Points, in no order, along strands that fork, close into loops and pass close to each other.
In the rows, zero is written as 128.
Two points are linked if the straight distance between their rows is under 84.2. Some points are linked to none.
ralu: [101 153 206 117 167 153 116 168 159 122 162  94 157 145 108  81 107 191
 157 137]
Miva: [120 115  96 104 125 131  97  89 129 137 108 119 120 149 151 126 112 128
 121 108]
Gar: [110 141 105 161  76 143 130 132  88 144 194 112 114 136 124 141 189  65
 123  98]
fubi: [113 150 145 123 108 128 176 150 139 125  81 197 126 114 141 150  85 146
 162 143]
Sed: [ 85 131 154 117 142 145 139 141 140 119 113  98 163 147 132  97  91 207
 166 120]
nosiv: [154 126 106 121 160  98  75  61 154 131 123 119 111 109 137 110 102 121
  79 148]
vomef: [169 120 114 141 170  84 103 122 130 108 214  79 110 116 108 120 150  88
  86 154]
vezen: [169  71 115  93 154 137 104 101  77 140 106 112 112 132 101 126 155 115
 143 147]
bova: [166  99 130  85 161 146 139 107 120 127  79 119 175 131 141 103 110 170
 170 163]
Podeb: [115 131 148 134 162 127 161 152 135 105 147 147 122 127 127  82 128 169
 170 134]
Sikoz: [ 94 117 175 119 148 148 153 192 142  88 151  85 111 160  93 141 133 158
 134  99]
Gura: [174 184 169 133 124 164 130 143 194 156 173  92 140 137 123 119 135 169
 118 120]
Gof: [134 102 103 118 153 121  85  85 146 138 162 101 141 142 157  83 145 116
 125 126]
guna: [148 110 118 134 118 141 163 126  77 112  52 206 103 101 101 171  94 111
 117 125]
Mago: [114  96 111 100 121 138  99 111 129 160 137  80 173 166 151 117 143 119
 173 122]
Fugi: [176 114 118 136 162 116 121  72 174 126 118 142 159  94 158 102 111 126
 124 176]
nomek: [128 143 193 112 130 126 164 154 139 136 108 156 147 118 137 120 100 181
 197 150]
fupal: [115 129 101 188 103 167 114 158  86 116 195 106 134 154 113 162 180  57
 126  99]
doma: [ 93 115 145 130 117 184  87 137 158 135 169  58 159 189 128 140 160  89
 110  90]
rimob: [139 171 125 132 115 117 147 136 168 126 131 191 143  88 147 170  59  91
 120 179]
Ril: [182 181 173 134 126 153 113 163 175 162 173 151 196 117 135 146 118 149
 125 185]
bor: [104 102 120 100 129 115 105 135 116 120 158  91 107 149 129 115 175 113
 135 100]
zus: [120 135 177 143 134 110 209 138 133 125 106 119 117 106 143 101 145 188
 171 112]
simur: [128 146 107 129  93 129 152 117 151 132 103 183 143 100 165 175  73 103
 133 139]
fimap: [172 148 118 131 148  80 128 145 161 109 174 132 106  90 124 184  82  92
  84 195]
pafa: [177 159 161 134 138 184 149 170 158 134 177 118 174 135 137 132 137 156
 158 140]
Vuni: [163 114 124 116 140 138  80 166 169 129 178  87 197 135 124 167 102 126
  86 163]
vus: [120  92  76 145 114 131 123  79 107 157 100 140 177 132 174 116 136 115
 166 124]
lar: [ 89 122  80 172  72 112 108 119  57 168  82 164 108 116 132 159 136  77
 128 142]
rin: [139 168 165 109 114  97 173  91 170 102  68 168  66  66 112 115 139 116
 123 119]
fetar: [122 138 101 114 123  80 103  95 107 126 194  96  92 121 122 119 159  72
 100 132]
pozo: [136 124 105 118 165 123 147 123 122  89 114 168  87 112 129 111 113 131
 133 149]
Lisip: [145 134 132 105 119 114 148 150 151 128 139 128 108 123 147 158 105 136
 131 111]
Fefos: [155 103 162  79 113  90 189 125  94 113  84  93  88  98 111 129 160 170
 158  98]
noba: [152 120  93 141 127 167 123 148 137 132 184 111 167 151 154 141 133 101
 137 111]
Zoz: [139 155 141 117 161 142 120 151 168  99 185  96  88 143 111 106 144 142
  98  97]
gat: [112 105 139 122 148 133 154 141 101 101  78 136 108 129 106 120 116 181
 158 126]
subo: [135  92  99 112 102 148 108  97  82 163  82 148 141 137 140 154 104 101
 143 139]
pez: [164 100 125 109  93 117 158  84  94 142  67 157 109  93 112 161 143  73
 133 120]
gutul: [129 150 106 117  85 126 119 121 139 158 172  90 117 147 152 156 144  94
 113  62]
Nube: [160 103 116  99 135 131 122  92 149 160 124  89 183 141 174 114 134 129
 164 138]
taka: [166 158 143 102 107  82 160  98 178 125 148 121  88  88 144 128 155 111
  93 112]
Dezo: [ 93 161 145 143 103 138 159 184 135 138 115 190 153 133 144 153  83 168
 153 143]
Tig: [107 128 149 161  99 141 185 187 121 140 115  90 183 143 135 147 120 184
 162  83]
gisas: [162 151 146 129 138 132 109 149 181 137 165 136 169 114 147 142 103 156
 106 178]
Godi: [146 163 168 120 133 101 165  94 193 117 101 178 101  68 129 114 128 105
 143 153]
Lovid: [135  80 130  86 180 103  80 133 135 103 161  68 114 139 107 116 166 115
 120 141]
setos: [180 109 116 130 149  66  99 101 133 136 191  83 127 105 121 147 150  71
  96 168]
Pegeb: [115  98  80 162 145 130 137 144  98  94 164 144 138 141 138 117 152 106
 141 114]
Mivib: [156 135 104 111 125 100  77  22 123 156 100 113  95 105 121 105 139  80
  67 149]
laniz: [101 126 108 160 103 151 141 179 111 125 148 117 164 164 133 165 128 125
 135  85]
lib: [100 119 156 143 125 169 150 208 112  88 155  96 133 164  97 164 144 130
 127  81]
gik: [187 141 182  96 149 150 145  99 158 165  47 170 115  95 103 133  88 154
 117 148]
gotov: [103 130  88 113  89 127  95  38 107 178 130 124  79  97 126  92 152  76
 114 164]
zanu: [176 135 139  94 140 108 102  89 169 137  88 124  83 106 113 131 101 153
  65 142]
Segop: [137 176 134 197 109 157 195 139 145 127 155 188 134 116 158 120 141 135
 139 102]
veba: [134 120 109  88 107  92  83  81 109 142 140  92  81 115 124 122 157  89
 103 141]
bov: [122 133 149 133 129 152 159 148 143 131 148  66 140 146 141 115 136 171
 154  77]
tuf: [169 146 113 153 155 200  96 148 144  82 201 100 138 147 110 136 143  99
  98 127]
Tiv: [137  93 121 109 161 145 125 138  58 107  78 146  91 136  69 128 129 146
 123 107]
damig: [132 123 147  74 137 137  71 146 176 147 124  51 191 162 133 152  95 157
 112 142]
zas: [ 82 134  92 170 131 131 140 183 110  88 151 170 123 149 121 146 106 127
 103 102]
Ladez: [168 126 147 102 129 112 173 106 176 139 115 118 135  98 170 123 134 127
 156 127]
Lapu: [116 118 134  78 125 126  58 114 168 152 110  56 146 168 128 143 107 151
 107 118]
ror: [ 92 112 129 153 125 130 123 119  68 135  38 100 136 156 108 109 128 192
 128  79]
dekas: [ 83 179 177 133 160 145  89 169 179 121 172 150 118 162 101  95 101 174
 103 133]
vupo: [158 113 104 107 159  79 116  95  99  94 148 119  82 102 118 107 146  92
 115 152]
Betob: [ 89 126 152  98 157 154 113 185 162  93 155  98 123 165  97 146 107 137
 106 110]
Suv: [110 162  80 156 152 142 105 122 123  96 198 116 107 142 115 115 114  75
  77 110]
pobin: [109 126 123 130  43  68 148 162  67 134 143 113 100 113 126 153 198  98
 121  99]
sano: [102 160 122 137 114 145 156 133 165 141 129 144 154 148 165 116  96 163
 137  93]
Rup: [128 117  83 150 144 107 152 113 103 109 179 147 120 112 144 123 138  78
 134 123]
kifu: [163 107 116 154 137  88  86  95 176 138 177 103 150 108 123 159 106 138
  56 173]
Zabif: [129  88 135  83 150 159 105 129  53 152  87 132  92 161  52 123 132 134
 101  86]
Pumub: [126  87 139 115 110 137 131  79  71 180  62 107 117 140 116 117 168 147
 156  96]
Tofem: [102 103  70 156  91 123 126 132  77 134 109 173 159 129 154 181  95  85
 138 145]
leb: [ 62 113 145 154 123 115 126 134  91 128  68  71 149 160 121 112 133 179
 147  74]
pase: [125 118 142  88 129 112 141 149 124 118 147  74  93 138 117 131 164 136
 137  84]
kilol: [141  91  97 112 134 113  54  88 107 167 139  97 129 122 123 143 127  76
 124 194]
puvor: [117 166 124 124 161 133  82 114 180 130 131 166 158 127 142  97  64 156
  80 174]
Giz: [ 81 186 157 157 130 121 129 151 148 120 147 215 107 144 132 101  90 159
 140 130]
zoteb: [ 81  97  99 137 108 112  95 127  61 121 118 123  79 140  90 121 173  99
 125 126]
Pala: [ 85  96  96 102 138 163  62 121 111 120 109 118 146 163 117 121 102 117
 130 136]
pulu: [ 86 113  92 146 119 127 112 134  89 105  87 152 100 150 119 136 110 141
 108 102]
fakin: [ 96 111 131 161 143 112 163 177 104  95 125 109 125 147 114 115 168 157
 143  89]
tak: [135 120 153 132 152 156 171  92 111 136  35 145 115 119 113  91 114 184
 133 102]
Mupez: [163 114 101 139 184  94  93 127 126  93 192 105 122 118 114 129 110  91
 100 178]
mefuv: [103 132 104 134 165 169  82 137 159  91 181 110 146 164 126 105 119 108
  84 111]
Vez: [122  98 114 138 150 136 144 160  66  90  70 161 105 134  88 142 110 160
 137 131]
kap: [117 129  88 112 102 102 102  91 112 134 132 131  95 121 137 165  99  78
 110 127]
ruvel: [114 113 128 114 133 118 150 162 124 108 119 133 107 131 120 145 111 157
 145 113]
vofov: [137 140  99 143 152 120 139 128 137  96 175 140 105 109 140 123 102  97
 116 125]
Pegu: [113 118 118 109 105 101 133  79  88 120  97 121  87 124 123  74 180 147
 116  89]
Lizi: [155 138 109 139 156 126 138  79 173 118 114 172 176  83 161 124  88 101
 122 191]
luru: [ 87 119  96 132 100  97 120 148  80 105 109 146  84 135 113 162 125 113
 105  93]
tur: [161 146 127 125 152  77 127 109 152  98 141 148  82  85 105 154  91  98
  70 188]
Fem: [194 128 162  99 151 124 138  82 166 147  55 129 118  95 120 115 112 153
 118 150]
gabo: [138 113 168 112 107 132 179 144 116 139  60 104 146 118 138 163  96 185
 186 118]
Parud: [ 72 156 154 140 162 140 118 156 162 102 150 146  94 164 113  73 111 179
 119 112]
gan: [196 153 183 174 145 102 126 114 195 138 180 157 145  80 126 116 141 124
 106 193]
ruge: [139  70 130 131 126 117 147 152  55 125  70 103 131 131 110 137 162 151
 185 119]
Zak: [170 154 167 122 126 177 141 168 172 150 167  73 153 147 127 146 128 164
 146 112]
Zuze: [217 157 159 162 130 112 151 115 186 139 179 125 138  80 132 146 136 102
  95 166]
Nabe: [105 100 144  84 156 130  85 163 166 103 131  71 131 166 104 143 115 140
 103 122]
sor: [131 149 134 149  86  91 217 107 150 111  98 151 118  77 148 114 178 128
 132  77]
nep: [164 164 157 125 108 123 169 158 181 141 149 150 126 100 151 166 111 130
 140 125]
Ton: [163 141 118 108 126  80 129  87 172 124 129 118 111  92 155 138 116 104
  96 132]
gofo: [143  96 117 114 112 139 131  97  89 156  58 133 122 134 127 134 123 136
 146 106]
Gifal: [113  87  92 132 131 136 112 162  49 102  84 157 116 142  98 157 119 110
 135 135]
tun: [102 156 106 163 103 107 153  99 130 123 143 141 110 125 158  89 166 125
  90  53]
kis: [157 166 132 148 144 110 125 119 174 117 141 193 166  85 148 140  71 101
 115 212]
tav: [184 128 144  84 138 154 150 106 130 153  56 159 136 104 116 155  72 143
 126 149]
pogi: [203 188 164 165 133 183 161 123 168 131 172 128 114 113 145 110 172 143
 161 121]
nebe: [164 108 108 138 134  78  70  56 151 144 142 101 138 100 133 138 113 117
  53 165]
peg: [135 116 115 107 109  89 134  69 100 110 105 137  89 103 137 100 163 109
 117 109]
fime: [ 90 131  86 124  78 120  94  94 100 181 143 120 102 120 144 172 115  60
 121 154]
vaga: [114 133 121 145 107 115 177 140 128 117  88 174 129 109 153 147 119 145
 140 121]
doriz: [161 167 192 137 134 103 180 118 204 141 134 162 131  79 144 109 138 112
 166 152]
Pami: [100 177 162 128 107 157 153 156 165 153 133 115 162 144 134 137  90 188
 142  83]
luv: [108 152 145 177 110 133 194 145 143 134 116 187 152 114 171 118 124 154
 152 114]
gode: [147  82 115 107 119 126 130  82 110 164  91 112 160 133 164 117 151 121
 186 129]
fubip: [103 122  91 154  70 100 146  47  85 153  96 153 109  82 144 112 170  57
 134 132]
gefe: [ 74 181 175 123 133 147 109 175 150 125 152 179 128 157 113 106  84 168
 130 137]
vepaf: [178  94 134 112 138 166 172 121  79 147  56 190 129 107  96 149  96 113
 129 122]
zoto: [ 95 121 106 184 109  95 135 165  87 139  60 122 171 150 151 142 137 155
 147 100]
Reli: [155 143 148 143 116 117 210 122 166 119 135 147 130  89 163 103 175 129
 157  92]
luref: [ 90 120  89 124 111 125  77  91 113 166 165 108 103 135 133 130 139  69
 124 149]
mevib: [129  94 134 125 113 162 132 161 120 144 175  73 154 156 127 157 185  91
 163  94]
Zekug: [ 64 117 129 178 127 116 135 181  96 115  72 103 163 163 129 124 121 170
 133  94]
rizi: [179 126 160  80 125  93 140 146 180 150 131  65 113 122 141 153 126 162
 131 126]
zapo: [139 140  96 105 120  93  71  84 124 134 133 119  82 126 115 151  82  95
  69 136]
nivi: [ 87 105 111 142 153 167  86 150 128  87 187 103 138 168 110 124 139  75
 111 113]
kiro: [115 104  95 172 106  70 148 179  48 103 124 147 107 117 121 158 157  93
 131 126]
Tuved: [124 169 120 202  98 125 194 162 129 113 134 172 108 109 149 133 151 134
 107  81]
los: [130 141 165 107 168 124 102 155 175 128 147 117 119 138 110 106 108 187
 130 161]
Dofaz: [168 140 125 153 172 102 124 146 146  96 201 130 117 103 103 150 104  99
  84 179]
bime: [157 152 111 138 142 123 145 112 154 125 178 120 112 116 147 115 142 110
 105 104]
beri: [ 94 158 175 128  95 140 176 194 139 144 118 109 153 139 130 154  90 185
 153 100]
tizo: [165 124 159 100 169 153 170  72 127 134  52 154 103 104 104  83 127 154
 128 110]
Fum: [156 109 116 122 135 104 159  85 149 130 122 136 144 103 171 123 142  98
 147 125]
mup: [190 136 155 124 159 115 150 153 170 124 175 119 122 104 137 123 142 129
 131 143]
pemu: [166 127 126  78  90  99  95  54 115 164 100 109  82  96 121 123 153  88
  89 136]
lum: [ 72 112  92 160  74 139 113 105  96 198  86 122 129 133 155 128 170 121
 152 132]
Nisep: [154 129 123 114 175 126 139  79 122  93  90 173  73 103 114  86 110 132
 113 145]
Matoz: [131 128 100 102 126 123  72  27 117 175 116 120 102 119 142  88 144  98
 108 138]
rogiv: [174 117 144  85 157 121 135  71 137 127  74 120 101 106 129 100 127 144
 124 121]
fup: [113  89  85 151 154 130 139  99 109 103 123 156 153 135 163  79 133 129
 158 131]
lonun: [ 50 118 100 171  85 116 102 171  73 162 103 111 104 135 114 119 198 106
 128 136]
Nufor: [134 132 102 135 122 124 156 116 110 101  82 198 106  94 126 153  75 104
 120 152]
guled: [164 113 132 124 164 142  96 140 151 116 197  53 128 148 117 127 172 105
 109 106]
dufuz: [107 116 107 131  56  83 125 140  53 140 110 142  81 110 104 151 184  95
 118 128]
tate: [150 153 202 118 149  99  92 141 170 147 143 137 130 129 114 120 107 185
 127 179]
fitum: [149 102  80 134 161 107 100 132 118  97 179 128 155 125 127 152  95  74
 124 182]
Daf: [122 141 120 172  88 189 135 174 115 109 152  96 158 170 123 180 151 108
 122  68]
Sove: [124 166 143 143 119 186 176 181 136 132 153 138 209 145 149 124 117 167
 175 126]
non: [107 119 102 118 143 153 104 116 113 103  81 160 119 152 123 117  88 159
 118 114]
Pir: [102 128  93 125  86  97 112  68  83 156 157 111  82 109 135  81 170  77
 120 158]
vut: [103 114 105 151  95 119 130 141 116 139 153 120 144 152 148 148 164 109
 134  83]
Sino: [125  99 124 129 110 109 145 141  89 137  97 108 132 138 140 135 164 137
 174 107]
vapat: [ 91 163 119 178 110 129 162 197 121 111 130 186 116 126 128 152  99 148
 116 109]
Duto: [ 42  85 110 160 106 132  91 155  82 145  96 105 127 163 117 115 184 124
 141 132]
Befup: [ 88 131 132  95 145 156 110 120 159 136 108  69 178 163 137 105  96 180
 138 115]
zapib: [175  92 111 102 171 133 113 120 123 107 114 122 168 119 149 107 110 143
 155 183]
Luk: [ 77 125  81 153  72 110 126  75  78 165 121 142  90  91 138  88 186  84
 123 146]
fab: [165  82 115 109 145  93  74 117 126 140 159  82 127 119 119 148 141  93
 120 173]
det: [117 112 115 136 149 135 156 119 127 112 117 136 142 139 156  90 136 164
 154 118]
deze: [ 96 103 131 119  78 148 119 135  51 192  69 105  77 129  73 113 199 133
 122 137]
pazoz: [105 108 140  69 148 155  70 155 165 105 114  74 182 170 112 138  92 144
 100 142]
vev: [172 172 195 151 152 146 116 139 180 150 175 116 152 142 127  91 144 177
 130 150]
Mabu: [122 184 177 128 147 181 122 199 127 115 185 171 171 147  99 126 118 148
 160 151]
kipil: [ 82 130 119 146 104 175  95 145 141 136 157 102 161 186 134 145 137 110
 101  71]
gatu: [164 112 122 126 155 105  83 143 163 115 171 106 160 117 115 165 102 126
  80 186]
vufel: [138 116 118  87 117 156  90 172 155 131 159  88 192 152 133 182 105 110
 122 137]
Ket: [140 136 142 111 156 124 138 147 143 109 124 175 134 107 132 119  97 145
 165 191]
risom: [104 141 140 163 117  82 161 198  83 109  66 108 125 127 123 145 152 168
 131  92]
botu: [133 138 118 106 140 156 125 178 143 115 158 146 185 132 135 147  92 136
 138 168]
Tugem: [ 84 113  79 163  84 126  96 136  70 141  84 167 129 144 131 171 110  98
 124 120]
kozus: [108 155 116 128 118 119 161  96 151 131 133 125 118 127 170  97 143 153
 108  65]
Lasa: [ 73 105 149 107 115 117 123 131 102 124  93  70 111 162 116 124 154 166
 136  78]
rer: [110  89 107 120  86 148 101 111  75 187  90 139 106 132 113 155 137  92
 145 146]
dofev: [ 90  76 102 146 130 163  88 120  52 160  79 133 127 163  95 119 156 121
 147 138]
dizi: [125 119  91 131 123 105  79  70 120 180 170  90 118 118 140 117 144  64
 127 185]
lus: [118 134 147 127 129 143 162 130 125 126  82 164 161 123 146 109  93 189
 183 155]
Tuduf: [130 107 142 116 128 125 161 115 128 143 116  76 148 136 155 110 147 176
 173  83]
Pok: [122 143 120 110 164 115  81 137 162 103 150 118  98 143 126 121  97 149
  80 140]
safip: [109  87  85 169 117  99 142 143  64 105 139 151 119 131 134 137 174 101
 154 128]
paza: [ 99  78  99 161 129 137  88 144  42 121  65 158 132 163  94 132 139 132
 137 132]
tigot: [130 119 107 151  86  82 167 162  85 119 133 117 119 120 137 150 195 115
 132  86]
gase: [ 62 119 124 113 110 151 117 185 128 107 118 118 161 175 124 180  93 140
 108 101]
Vuro: [200  66 127  86 145 149 135 100  70 162  85 138 125 116  97 143 132  94
 149 137]
lomef: [119 161  90 150  99 151 145 144 147 123 149 179 159 117 166 161  70 112
 110 128]
zar: [ 92 174 147 179 123 150 146 188 127 108 156 211 122 139 121 127 110 150
 133 124]
rizev: [161 107 111  94 120 147 123 109 117 142  73 145 142 132 138 163  75 123
 134 152]
Riv: [ 91 112 105 164 115 138 123 174  89 110 180 119 119 158 107 160 158  80
 109  95]
kabeb: [131 110  70 149 145 120 122 128  80 107 175 146 153 131 144 150  99  57
 153 168]
suvib: [174 133 133 146 154 181 120 156 135  94 195  69 121 150 111 133 180 104
 120 102]
punil: [119 153 126 121 123 130 135 108 178 146 130 105 135 143 165 105 107 167
 118  82]
dod: [ 84 119 139  91 120 149  93 118 157 148 125  52 159 181 140 124 117 143
 127  91]
bezu: [153 169 101 170 159 166 105 142 148  86 205 114 123 145 103 140 112  85
  70 124]
Fop: [103 131 113  96 115 102 103  81 117 125 135 101  85 138 132  67 172 133
  97  75]
Vit: [ 57  83 109 147 115 138 101 162  81 126  84 113 157 177 124 146 139 125
 139 116]
Geni: [200 190 178 159 123 166 128 147 163 148 183 161 158 115 130 125 131 131
 138 164]
tosu: [126 117 103 107 114  91 138 151  78  95 122 159  70 113 112 175 115 101
 117 122]
Bedut: [172 128 110 128 161 121  97  40 161 124  86 142 125  92 146 100 108 125
  88 158]
rubuk: [134 159 171 131 145 125 180 136 161 136 145 125 117 124 144  89 142 177
 160 115]
Fot: [110 168 157 121 129 119 146 110 163 129 106 173  81 112 135 106 109 163
 127 124]
Vazip: [142 102  94  98 156 137 111 146 128 107 139 126 180 133 134 133 100 125
 142 169]
zap: [140 113 109 127 165 121  71 112 166 133 181  65 140 151 135 104 148 114
  92 118]
pedan: [107  85 139  92 122 132 119 101  82 143  87  83 118 152 103 115 163 147
 158 102]
vate: [114  85 136 131 106 142 129 125  45 187  66 113 110 136  94 120 179 136
 149 121]
Fasa: [102  78 132 121 149 178  92 131  50 169  74 127 128 172  69 129 127 128
 121 104]
mupa: [145 171 145 147 152  80 103 103 176 114 137 179  89  87 108 132  80 121
  75 194]
Varu: [140 108 148 130 122 109 191 108 132 134  86 110 140 110 161 107 153 167
 180  99]
Togim: [115 138 154 171 146 177 175 178 119 112 159 106 149 142 115  94 155 179
 169  96]
petu: [170 115 128 103 131 131 129 133 170 151 143  91 171 138 169 151 113 138
 140 135]
Nuni: [ 97  90  63 160 118 128 113 109  71 127 140 156 154 133 137 153 109  72
 163 155]
puru: [ 69  96 102 116 144 129  79 110 115 124 160  96 112 162 118  99 159 108
 126 116]
davud: [117 107 136 128 150 146 134  84  78 133  47 130 114 145 112  87 126 194
 126  81]
betu: [169 134 125  86 102  86 135  61 124 120  98 132  84  79 118 126 148  78
 111 124]
biz: [132 107 113 154 109  91 179 158 104 108 115 152 126 110 148 158 149 120
 144 107]
govof: [187 153 156 144 124  95 145  95 218 141 139 126 141  67 149 141 131 115
  99 157]
vato: [136  95  93 109 168 112 109 114 111  98 130 134  96 129 121 118 113 111
 134 149]
das: [114 179 140 135 114 118 165 103 183 134 122 162  94 109 153  98 126 151
 106  87]
birup: [170 126 169  96 159 150 139  93 156 136  65 127 164 112 141  95 105 185
 161 171]
ledu: [134 151  94 149 118 108 156  90 140 120 164 132 114 105 159  94 162  89
 111  81]
banov: [117 106  84 158 124 126 130  81 117 125 138 159 175 127 182  97 120 104
 148 121]
diti: [ 85 160 168 160 144 158 161 174 153 122 156 124 139 154 117  86 127 185
 154 101]
tas: [166 144 165 135 124 132 193 120 195 141 129 150 152 100 167 115 139 134
 168 129]
Ponu: [124 160 131 109 149 124 125  88 146 112  98 173  67 111 113  92 103 155
  98 125]
Vofan: [102 134 135 110 149 149 106 122 171 118 158  67 124 170 122  93 136 157
 104  69]
miku: [ 64 107 112 164 121 171  98 172 104  89 177 126 144 183 105 145 144  71
 102  99]
resok: [118 160 146 126  92  91 192 111 154 102  96 171  85  77 136 113 151 131
 118 105]
Kadu: [149 173 145  96 104  74 163  85 188 104 109 140  79  54 130 117 138 101
  95 117]
tufer: [207 182 168 177 127 174 161 126 174 137 171 162 132  97 146 132 147 113
 159 153]
kisu: [ 75  87 116 114 141 152  62  96 119 139 114  86 118 175 111 107 145 112
 134 138]
Doru: [ 92 118 107 155  83 119 119 139  99 162 164  97 119 144 133 131 202 102
 145  99]
ninez: [145 186 141 137 111 200 161 173 141 142 174 176 201 127 152 136 113 147
 165 153]
Nuz: [112  98 116  76 115 141 110 181 124 125 133  99 158 164 124 188 105 110
 140 138]
duv: [134 168 141 128 154 109  93  96 173 128 110 178 124  99 123 110  72 142
  83 194]
fufim: [113 142 164 168 124 187 163 166 124 111 148  68 156 157 116 122 160 174
 155  68]
zuzad: [ 69 145 158 149 146 140 143 160 132 116 113 141 141 150 120  91 105 206
 156 114]
Fusi: [125 126 143 146 110 178 176 187 118 128 144  98 212 155 141 153 115 159
 172 104]
pil: [145 138 135  89 123 139 105 141 179 153 115  96 174 136 147 140  84 166
 121 142]
teb: [190  81 135  91 154 151 162 125  77 127  75 157 117 116  90 138 120 130
 147 135]
nor: [147 137 100 118 171 113  61  84 139 107 113 134 102 128 108 112  75 131
  60 160]
Tipu: [134 112 103 130  96  85 151 125  62 102  90 170  87  93 113 165 141  90
 123 122]
mazag: [112 160 171 133 139 180 144 210 148 107 170 130 141 151 105 145 107 151
 143 133]
Gino: [192 134 149 109 128  71 136  88 194 130 115 111 109  68 132 151 135 122
  90 160]
Rema: [130 108 109 120  79 116 132  61  89 160  79 146 101  99 141 136 155  69
 144 125]
zevot: [120 162 141 140 175 137 134 145 163 112 180 146  91 135 122  84 131 157
 112 114]
zafog: [166 121 133  82  78 100 156  55 105 133  71 149  92  63 106 135 164  54
 125 115]
zuzo: [ 94 120 161 127 142 179 111 141 150 111 158  54 146 186 113 109 152 128
 100  65]
kupe: [146 163 220 112 155  87  98 163 152 137 162 163 132 141 109 105 122 155
 153 167]
Visaf: [146 127 106 118 119 103 159  98  97  89  89 176  85  79 116 162 111  82
 113 148]
Siti: [176 118 146 109 162 120 116  94 172 137 107 133 154 105 145  95 111 177
 126 186]
deluv: [184 156 192 155 155 112 108 131 188 145 187 147 134 115 117  96 150 160
 112 177]
tuka: [ 87 126  91 142 118  99 113  88  77 128 192 119  80 119 110 100 172  59
 125 147]
lifom: [154 163 193 128 153 117 124 157 149 133 170 196 143 125 122 109 124 129
 162 180]
fir: [102 124 142 124 134 169 143 214 131  87 156 121 159 161 107 176 104 126
 141 116]
zokod: [ 99  83 112 113 112 143 112 168  97 120 110 111 165 171 126 166 115 130
 162 121]
Dezib: [ 99 138 102 154  53  98 116 147  45 170  67 154  86 105 108 155 170  83
 106 136]
mukad: [ 92  97 103 110  77 151 104 126  63 180  90 117  76 125  80 147 169 104
 124 144]
Zupiz: [168 113 104 120 138  88 120  66 159 137 149 106 129  99 161 119 146  91
 113 136]
Riz: [116 165 196 135 147 144 136 175 125 122 169 192 150 141 118 106 127 151
 176 158]
Let: [ 77 143  76 170 145 136 116 152 109  77 183 148 119 153 121 123 105  92
  97 102]
tepa: [132 125  92 103 160 141  87  90 122 111  92 149 107 136 115 104  81 147
  88 132]
kob: [ 88 137 181 102 175 138 111 151 152 109 124 109 119 154  94  82  97 197
 148 155]
Vul: [ 96 135 117 125 150 140  99 140 153  90 174  98 100 162 122 103 143 123
  90  79]
Ragek: [149 177 156 138 131 115 106 142 179 144 160 181 169  90 136 146  87 136
 105 209]
ked: [156 112 160  86 152 102 162 161 141 110 163  57  97 134 114 123 165 161
 150 105]
pebu: [136 152 142 114 102 136 156 117 167 132  63 195 129  92 139 160  81 126
 135 155]
bak: [147 166 185 116 118 120 163 159 163 141 136 171 127 122 142 143 100 144
 176 158]
Guv: [ 85 182 150 105 110 160 132 183 135 133 138 187 177 134 130 152  77 164
 152 163]
Daro: [116  86 137 109 111 138 125 150 123 154 144  62 166 166 133 144 144 121
 171 109]
Loz: [110  95 117 142  99 122 138 134  78 151  58 121 152 149 137 154 127 142
 161 107]
lapi: [134 164 117 128 128 150 146 163 153 125 162 179 155 124 148 148  80 131
 130 151]

How many points has the smallest loop of links through each point below? Write - if it is on no loop.
Ton -> 10
zus -> 23
Mivib -> 8
vate -> 7
rogiv -> 15
Lizi -> 13
Reli -> 7
Mupez -> -

A piece is all that can be reached along the links. How many separate loops has the piece of each point below (a circle has one, a figure eight two, a Y none), and how many tips (points with one link)?
bak -> loops 1, tips 1
Zekug -> loops 3, tips 1
resok -> loops 2, tips 1
vus -> loops 1, tips 2
dufuz -> loops 1, tips 7
puru -> loops 0, tips 2
laniz -> loops 0, tips 3

A fork is a point with three links, a tip a point with one. Leave the first point through the second and follow the links. Name the first fork or tip that comes.
zap, guled -> Vul
zevot, Parud -> Gof
zapo, kap -> Mupez
damig, pazoz -> ralu
rizev, tav -> leb
